Points on a hilly landscape, in no order, each with its height.
From any point a ball rolls to the lowest of the 5 points nearest to it. It stops when none of these is lower. Distance is the straight distance between rows; heights are no part of it.
vopor h=317: [123 142 142 135 120 138 115 111 148 141 123 154 129 137 141 162 152]
tufe h=279: [161 153 162 155 126 152 135 111 149 117 149 158 102 142 124 111 110]
tisu h=204: [ 91 175 165 143 112 146 108 123 136 141 126 157 150 153 147 201 145]
sekem h=305: [128 163 164 145 122 154 122 111 144 126 132 159 122 150 139 152 138]
kipi h=32: [149  89  96  99 128  97 144 162 121 115 124  67 128 101 107  46  93]
kul h=553: [ 55 141 115 132 114 116 106 128 106 180 115 146 168 153 148 243 164]
zon h=120: [134  82  76 112 147 106 133 148 100  95 129  63 117  91 120  63 105]
gida h=369: [134 137 156 131 118 128 131 123 168 136 128 155 130 131 127 131 139]
Gokad h=158: [ 88 135 127 122 116 124 115 120 145 165 112 151 147 131 139 192 165]
Vid h=376: [155 118 101 134 151 119 158 165  96  65 158  83 117 109  99  47  65]
Zaba h=440: [153 122 111 130 144 115 160 183  94  72 169  78 124 119  87  41  54]
sini h=297: [157 116 122 128 144 132 135 115 130 114 133 121 111 116 127  87 122]
sipus h=327: [156 147 168 138 114 136 134 131 168 134 140 157 121 131 112 112 116]
vedez h=290: [ 82 155 140 137 117 134 100 120 119 153 114 154 151 152 153 214 166]
vivev h=393: [137 108 107 127 145 137 116  98 122 132 119 136 119 118 150 144 164]
Sina h=480: [117 108 117 118 125 126 115 105 135 154 110 143 133 121 140 161 166]
vak h=147: [146 100  90 118 153 110 137 150 110  92 134  76 121  93 110  55  98]
Nemon h=367: [163 125 128 126 129 113 169 178 109  92 164  94 124 124  74  33  43]
lam h=464: [108 114 107 121 136 137 104  95 110 159 106 149 130 134 155 192 176]
lus h=275: [145  89  89 113 144 123 132 123 119 120 117 102 115  99 129  85 136]
melis h=332: [140  91 103 114 140 121 125 112 133 136 115 121 122 111 130 111 147]
lun h=316: [130 167 169 157 128 160 122 100 132 119 132 159 111 156 147 157 135]
lebi h=277: [117 164 170 135 113 138 120 121 157 135 129 158 128 146 135 170 141]
Zoze h=691: [ 52 137 100 132 119 117 103 123  95 178 104 151 163 158 147 252 168]
Nuva h=58: [144  88  92 104 130  99 139 164 116 103 127  67 128  96 112  55  93]
Gamu h=456: [134 117 127 114 124 124 127 109 152 145 112 137 132 122 131 134 153]
vog h=349: [ 82 193 180 157 106 139 112 136 141 141 136 154 151 158 139 203 135]
zisa h=276: [102 137 141 128 118 133 115 115 146 153 114 152 144 141 143 183 159]
sis h=452: [112  84  93 102 127 111 126 109 135 174 104 136 134 116 138 160 181]
Tavof h=390: [ 56 156 131 131 115 122 106 130 123 170 111 149 166 144 141 224 164]
dekul h=157: [ 91 182 161 145 116 158 104 112 107 128 122 148 141 163 168 212 150]
bibe h=284: [157 110 108 124 142 121 148 151 116  88 144  92 113 101 109  52  84]
sufo h=292: [ 78 154 132 133 121 140 100 112  96 149 112 151 146 158 162 229 166]
nanim h=153: [134  69  78  96 138  96 142 147 102 120 113  59 125  97 120  66 119]
Ginin h=414: [102 107  99 117 127 125 112 104 113 168 103 154 132 128 148 188 178]
vonu h=217: [162 125 131 132 140 132 140 128 143 108 140 127 113 121 109  74 105]
les h=424: [ 80 120 111 124 117 121 107 118 119 177 106 151 149 138 142 214 172]
volav h=443: [132 111  84 122 145 107 149 187  85  64 153  54 128  98 104  53  68]
lan h=446: [182 137 151 146 140 142 152 133 133 103 159 137 108 130 101  67  75]
razoz h=245: [133  70  91  86 127  97 137 126 127 153 109  90 126  96 124  90 143]
Pasuv h=377: [175 141 147 155 143 150 155 124 132 101 154 137  99 132 113  69  83]
Kom h=363: [153 108 122 112 131 120 134 126 147 125 123 122 119 109 119  83 125]
kubu h=77: [165 144 156 138 123 143 140 121 150 119 143 153 109 136 112  94 110]
sor h=314: [125 143 143 138 129 152 116 101 136 132 120 152 121 139 151 157 155]
miked h=280: [163 109 118 107 119  96 153 177 123 100 141  76 128 116  81  34  61]
bamak h=400: [126  96  98 114 136 125 114 102 124 150 114 134 124 116 143 144 163]
Misu h=91: [ 84 208 194 167 102 162 112 125 113 122 132 149 144 180 166 202 124]
vovun h=331: [172 127 152 125 128 122 146 132 156 121 139 141 119 121 101  77 100]
nakal h=352: [142 127 139 130 133 139 125 115 147 126 127 141 115 121 131 121 140]
Kezop h=345: [142 139 155 137 120 137 127 112 158 124 132 154 124 133 128 123 134]
kelo h=172: [160 106 111 115 138 107 147 164 123 100 138  82 125 109 101  48  88]
Pul h=350: [146 169 187 156 114 156 132 117 150 119 145 165 113 161 132 138 120]

Where does a ball stop that starts at each point below?
lus -> kipi
gida -> Gokad
Nemon -> kipi
lun -> Misu
sis -> kipi
volav -> kipi
Zoze -> Gokad
